Each row is a point on a tangle of strands that fork, close into loops and nearly touch. The rows are in no order.
Points whose rows are less than 106 apart are linked; no others are. Some points are linked to none.
J380: [-11  15  -8  -2 -43  -6 -67  15  -4   9  28  -6 -57 -44  18   0  17  10
  22  10  -2  40  13  -9 -25]
J371: [ -5 -20  -4   0  18   2 -30 -18  -5  31   4   9  32  21   7  44 -12 -15
  -1 -17  11  -5 -24 -14  45]
J513: [ 37   8  25   8   9  -3  40  -3  35   3  -6 -16   2  -8  17   6   2  -5
 -37  30 -16   2 -14   8 -22]
J946: [-32 -22   3 -14  45 -18  18  10 -30 -24  12 -22  27  26 -68 -10  32  16
  25 -54  28  14 -45  14   7]
J276: [-16  -2  -7 -13 -52  23 -15  21 -24 -23  21  -8 -51 -47   9 -10  11  14
  17   5  -9  30  33  -3 -40]
J91: [-14  -9  32  -5  16  58  41  16 -41 -57   8   4   7   0 -39  -4   0  -9
  -4 -49  -2 -31 -14   9   2]
J707: [ -2 -45  20 -25   8  30  -9  -2  -9 -52 -22 -21 -29  20   1  31 -29   6
  -3 -28  11 -17  -8  32  56]
J768: [ -1  -4 -21  30  -2   6  34  13  67  42  19   9  28  41 -35  15 -11  -5
 -30  -7 -18 -13   2  -3  -4]
J192: [ 11 -23 -19  13  28  -5  -1  -7  24 -36  10  32 -37  22  32  23 -10  -3
   5  22  15 -43  -7   9  37]
J107: [ -3 -19  18  -9  29  30 -14 -20 -46 -18 -14  -5   4  -1   3  47 -10  -1
   1 -26   7 -12 -26   3  30]
J383: [-27 -25   6 -14  58 -14  27 -34 -67 -60  12   9   3   3  -7  21  12  11
  25   1  19   5 -21  -9 -35]
J770: [ -7  17 -45  28  33 -12  40  -3 -18  -7  21  66  36  36 -23 -42   6   5
  32   3  -4 -42  14  -4 -39]
J184: [-17  -2  23  22  40  18 -24 -18 -68  -1  27   0  -8 -16  33  34  23 -47
  10  -8  -2  43 -21 -18   1]
J292: [  0 -14 -18  22  19  11  55 -15  25  33   1  24  57  59 -26  18 -26  -6
 -40 -13 -18 -33  -6   2   2]
J958: [ 12  13 -59  21 -26 -55  35  11  40   3  -7  21  15  18   3 -64 -15   4
 -10  33 -28  11  66   4 -25]
J719: [-25 -36  10  -2  -3   3  30   9  -7 -41  36 -50  -6   2 -49  -2  20 -19
   2 -24  -7  64   2   1  -4]
J360: [ -5   2  21 -19  23 -52 -21 -15  13  10 -49 -22  19  24 -13 -45  -7  21
  43  -2  25 -35 -36  31   7]
J836: [ 10   0  28  23  32  43 -35 -10  -1  -3  19  12 -46 -12  55  56  19 -28
  15   3  19 -22 -30   5  38]
J890: [  0  63 -31  53 -20  30 -11  45  33  41  49  20 -12  -4  12 -26  20 -15
  13  11  13 -27  11 -18 -27]
J800: [ -5  -4  13  -9  30 -43  22 -26  22 -10 -27 -23  47  33 -29 -23  -1  -1
  10  12  22  -8 -37  13  -4]
J140: [-12   9  12  -8  32  -6 -12 -11  18 -21 -24  14 -10  23 -15 -12   9   9
  53 -14  35 -64 -39  36  13]
J889: [  9   3   8 -25 -38  22   2  32   9  24  -9 -24  23  27 -49 -35   4   3
   2 -55  -8 -23   2  36  30]
J544: [-13  -4 -22 -17  29 -77 -40 -41   2  23  -6   6   1  -5  10  17  10  23
  36  29  16   5 -30  -4 -37]
J48: [ 13   8   1  33 -27  19  -2  15  46  26  14   1 -30  -1  33  43 -26  -9
 -47  30 -10   8  17 -39  19]
J962: [-20 -25  35 -24  26 -26  17 -10 -25 -66  11 -44 -15  -8 -18 -17  19 -29
  22 -13   4  43 -13  32   4]
J117: [ -1  21   6   5 -32  54 -37  13  25  63 -10   0  14  15   7  33 -25  -3
 -15 -28  -2 -32   6 -23  35]
J628: [-18 -14   2 -18  27  23  38 -21 -91 -57  13  14  14  -5 -12   6   3 -12
  -7  -1  -7  16  14 -15 -36]
J857: [ -8   2   4   0 -43  52 -19  25  13  25   7  -9 -26  22  -6  32 -23   9
 -15 -47   1 -30  18  -8  39]
J185: [ 11  31  -9  -1   3 -17 -10  -2 -22  36 -17   9  59 -25  -8 -19   6   0
   3   0  -1  23  -2 -17 -10]
J247: [-10  13 -12 -35 -47 -10  -4  -4 -15 -10  -4  -6 -23 -45 -14  -8  21  64
   4  11 -13  14  23   4 -53]
J288: [-13  -6  24   9  25  36  39  14 -56 -31  21  -4  37   1 -42  -3  14 -21
 -30 -19 -16  10  -2 -15 -19]
J26: [ -3 -44  -6 -30 -24  20   9 -14 -21 -37  22 -11 -51 -16 -17  59  16  58
  -1  -3 -16  -2  -7   7 -33]
J757: [-33  -3   9  23   4   5 -36  -1 -47  -8  37 -21 -22  -1  15  18  10 -49
  23 -17  17  51  -6 -28  17]
J440: [  4  21  -4 -16 -27 -42  -7 -12  37  32 -45  27  33  20  22 -64 -33  25
  -5  11  -8 -39  43  21 -11]
J738: [ 17  -7  61   9  64  16  27 -27 -20 -35 -25 -22   3 -16  42  16  16 -30
 -15  18   9   2 -29  24   9]
J444: [-22 -24 -15  -4  53 -45  16 -28 -29 -59  11  17 -15  16  -5   3  10   5
  37  19  21 -14 -20  11 -28]
J839: [-10 -36   3  -4 -38  35 -17  18   9 -19   3   4 -31  17   0  24 -26   8
 -21 -27  -1 -13  21   6  56]
J934: [ -4   2   6  25  44  20 -27 -27 -43  22  18  25 -19 -26  59  60  10 -43
   4  15   9   4 -21 -31  21]
J528: [ -8   6  23 -24 -17  36 -30   8 -48 -37  -7  -7  -6 -14   8 -32   0 -17
   9 -18  11  19  19  -6  36]
J975: [ -2 -31  24 -30  15   5 -18 -10   8 -39  -8 -19 -23  25 -29   3 -10   6
  39 -40  26 -43 -34  45  48]
J150: [ -4  24  28 -17 -40  48   5  46 -19  14  -3 -33  26  13 -45 -38   2 -27
 -19 -55  -4 -11   7   8  28]
J980: [ 22 -10 -42   1 -21 -58 -11 -10  20  36  18  -5  -7 -15  -2  30   7  15
 -19  36 -28  49  10 -31 -32]
J453: [ 39  -2  26 -19 -11  13 -30 -23  40  29 -54  15 -12 -16  46   4 -40  16
 -13  24   2 -36  -3  -3  50]
J633: [ -8 -29 -50  -6  15 -82 -11 -21   7  16  21   5  23   6 -17  27   7  17
  14  30   2  43 -21 -37 -36]
J967: [  1  19   1 -15  -8 -17   6   4  36   5 -53  28  11  31   1 -47 -29  15
  -2   1  -5 -60  25  36   7]
J884: [ 33  37  38   7 -32  22  47  25  39  27 -21 -19  -3 -14  11  -8  -4  21
 -67  20 -24   9  20   5 -27]
J700: [ 32   5  43 -14 -11   2 -46 -14  32  53 -49 -31  -5 -17  31  11 -10  15
 -11   9   2  -3 -31   6  45]
J309: [ 11  -1  11  -8 -15  10   8   6  40  13 -24  15  22  28 -18 -31 -15   4
   5 -39   0 -50  -3  32  31]
J765: [  0  43 -39  32   5  24  13  49   8  38  20   7  47  12 -65 -32  34  -2
  -1 -29 -15  -5  13   8 -33]
J806: [ -7 -10   4 -26 -16 -20 -38  -6 -43 -28 -15 -24  -2 -52   2 -33   8 -10
  26  -6   3  59  16 -13  12]
J788: [-17 -28 -11 -18 -36  21   2   7   0 -28   9  -9 -43  -2 -36  21  16  46
   5 -37 -15 -31  10  41 -23]
J965: [ 11  19   2 -14  -5 -43   6  -2 -30  -7 -29   6  58 -22   6 -58  -9 -21
  -7  25   0  34  18  -9 -13]
J909: [  9  48 -23  39 -46  28   1  48  64  57  37   6 -23  21  11 -16  -6  -7
  -6   8   5 -12  30   1 -13]
J293: [  7  17  41 -24 -25  61 -11  27 -28  -4 -19 -35 -13 -18   6 -28 -10 -18
 -14 -34   1   1   2 -11  31]
J424: [-14 -12  61 -18  35   5  20 -18 -30 -66   7 -30 -30 -30  19  -7  25 -43
  -6  -9   7  31 -19  25   2]
J437: [  8  16 -31   8 -14 -14 -37 -10   7  24  16  36 -32 -38  35   4  21  13
  45  33   5  14   7 -16 -19]
J795: [ 30 -27  57  -3  40  20  23 -16  -3 -17 -28 -33 -36 -17  61  32   0  -7
 -37  33 -13   0 -21  12  31]
J587: [ 21  21  18  11  -4  10 -57  -2  46  54 -12 -21 -25 -10  13  16  12 -15
   7 -13   9  10 -32   0  27]
J989: [  7  22 -36  30 -16  -8  -5  16  11   8  23  41  -3  -4  14 -17   9  -7
  23  25  -2 -15  20 -15  -7]
J830: [-31 -38  -8  -7  10 -29  26   0 -18 -19  17 -31  34  14 -56  10  16  14
  -2 -26  -4  44 -13   1  -6]
J470: [ 27  -8   1 -11   7 -41 -33 -37  12   7 -55  11  -6 -16  62  28 -21  13
   5  51  10  -3  -4   9  33]
J364: [ 34 -31  40  -2  14  -4   8 -24   1   3 -46 -28 -32 -22  51  46 -19  10
 -47  37 -10  33   6 -21  25]
J138: [-13  11 -46  46  32  13  50  25  -2   3  47  32  26  25 -49 -40  23 -10
  18 -21 -12 -14   3  -8 -44]
J532: [ -7  32 -27  16 -47  18  19  52  37   9  24 -32 -36 -11 -32 -41  27  12
   8  -3 -30  -2  15  25 -38]
J65: [  8  11 -46  -7   1 -55 -32 -22   8  17   7  22 -17 -31   6 -14  23  36
  50  30  15  -2 -11   7 -47]
J57: [ 16 -13   9  -7   7  -1  35  -7  -7 -44  12  -3 -28 -25  19  20   2 -13
 -33  27 -12  28  10 -10 -18]
J831: [-18 -17  -2  -1  -6  17  20   7 -12 -38  19  24 -12  -1 -27  -9   5  19
  24 -25  -1 -22   4  23  -8]
J526: [  8 -10 -21  21 -11  -3   8  -2  64  46  25  -5   5  18   0  41 -18  -8
 -32  14 -15   3  -7 -28   3]
J56: [ 14  16  20  -8 -20  -4 -46   1  19   2 -31   4  -5 -14  18 -62   0 -15
  37  -5  15  -8  -4  28  41]
J658: [  6   5 -34   7 -37 -32  31  23  12 -19  11   5  -1 -12   1 -51  -7 -11
 -21  33 -20  39  58 -18 -34]
J662: [-13 -22   5 -17  26 -20  37 -17 -10 -26 -30  -5  47  47 -28 -14 -30  14
 -18  -5   8 -34 -22  11   8]
J730: [  0  13   0   9  -2  39 -54   0   5  55   6  17  49  12  -2  30 -21 -10
  -1 -34   8 -14 -13 -26  42]
J710: [-29  19   3  10  -9  16 -49  25 -46  32  27 -40  17  -3 -16  -3  27 -30
  19 -40  15  60 -14 -25  14]
J121: [ 28 -24   9  -7   5 -46  -9 -26  26  -2 -34 -20 -26 -27  47  41  -5  -2
 -20  51 -13  37  -5  -3  16]
J647: [ 26  24   2   3 -16 -17  34  19  -8 -21  -5  11  29 -29  30 -65   7 -16
 -25  41  -3  24  37 -17 -32]
J153: [ -1 -28  -2 -14  -7  18  10 -15 -31 -55  15  10 -47 -24  21  51  -6  14
 -22  18 -14   0  14 -11 -23]
J625: [-10   3 -26 -29 -14 -44  16 -23 -40 -35  -8   9   0 -23 -12 -32   0  33
  25  22   3  28  24  -4 -57]
J134: [-25 -32 -18  -4  28 -34  44 -18   3   5 -23  18  63  79 -44  -2 -33  15
 -15 -22  -7 -25   5   4   9]
J794: [  3  51 -30  18   9  -3  19  31  26  63  12   7  40   3 -49  -5  24   9
   1  -6 -14 -16 -11   6 -55]
J435: [ -7  25  -8  -7   3   4 -24 -11 -20  58  -5 -17  65 -13 -28  12  12   2
 -21 -13  -3  31 -13 -39 -20]
J402: [ 18  22  10  45  14  36  12  23  44  24  26  32 -24   4  39  35  -7 -24
 -24  36  16 -37  -1 -15  12]
J611: [ 17  16 -36  -6 -20 -59  16 -14  39  27 -33  54  19  13  33 -53 -32  24
   2  41 -17 -27  50   0 -41]
J947: [-27  14 -22   5 -39  18 -38  10 -48  44   7  -8  50  -2 -24  10  -6 -16
 -17 -22   0  60  11 -49  12]
J787: [ 19  -9   1   9  21  31 -24  -8   8 -17   5  22 -54  -3  48  49 -16   6
  15  11  14 -52 -20  17  50]
J347: [  6  43   8  18 -51  28  32  42  47  41   8  -7 -16  -3  11 -15  -8   7
 -42   6 -16  -4  52  -3 -17]
J504: [ -6 -39 -15   4  37 -34   6 -25   7 -55  10  20 -36  10  28   5   2  -2
  40  24  23 -13 -12  14  11]

How many points has the smallest loop of links through each point below? Write 0 if it is on no loop.
J107 => 7
J57 => 0
J453 => 0

A fork is a point with three links, a tip a point with one. Leave the first point through the second and follow the links. Name the first fork or tip that comes.
J383; J628 => J437
J795; J738 => J946
J140; J360 => J402
J402; J48 => J707
J435; J185 => J806
J719; J962 => J587
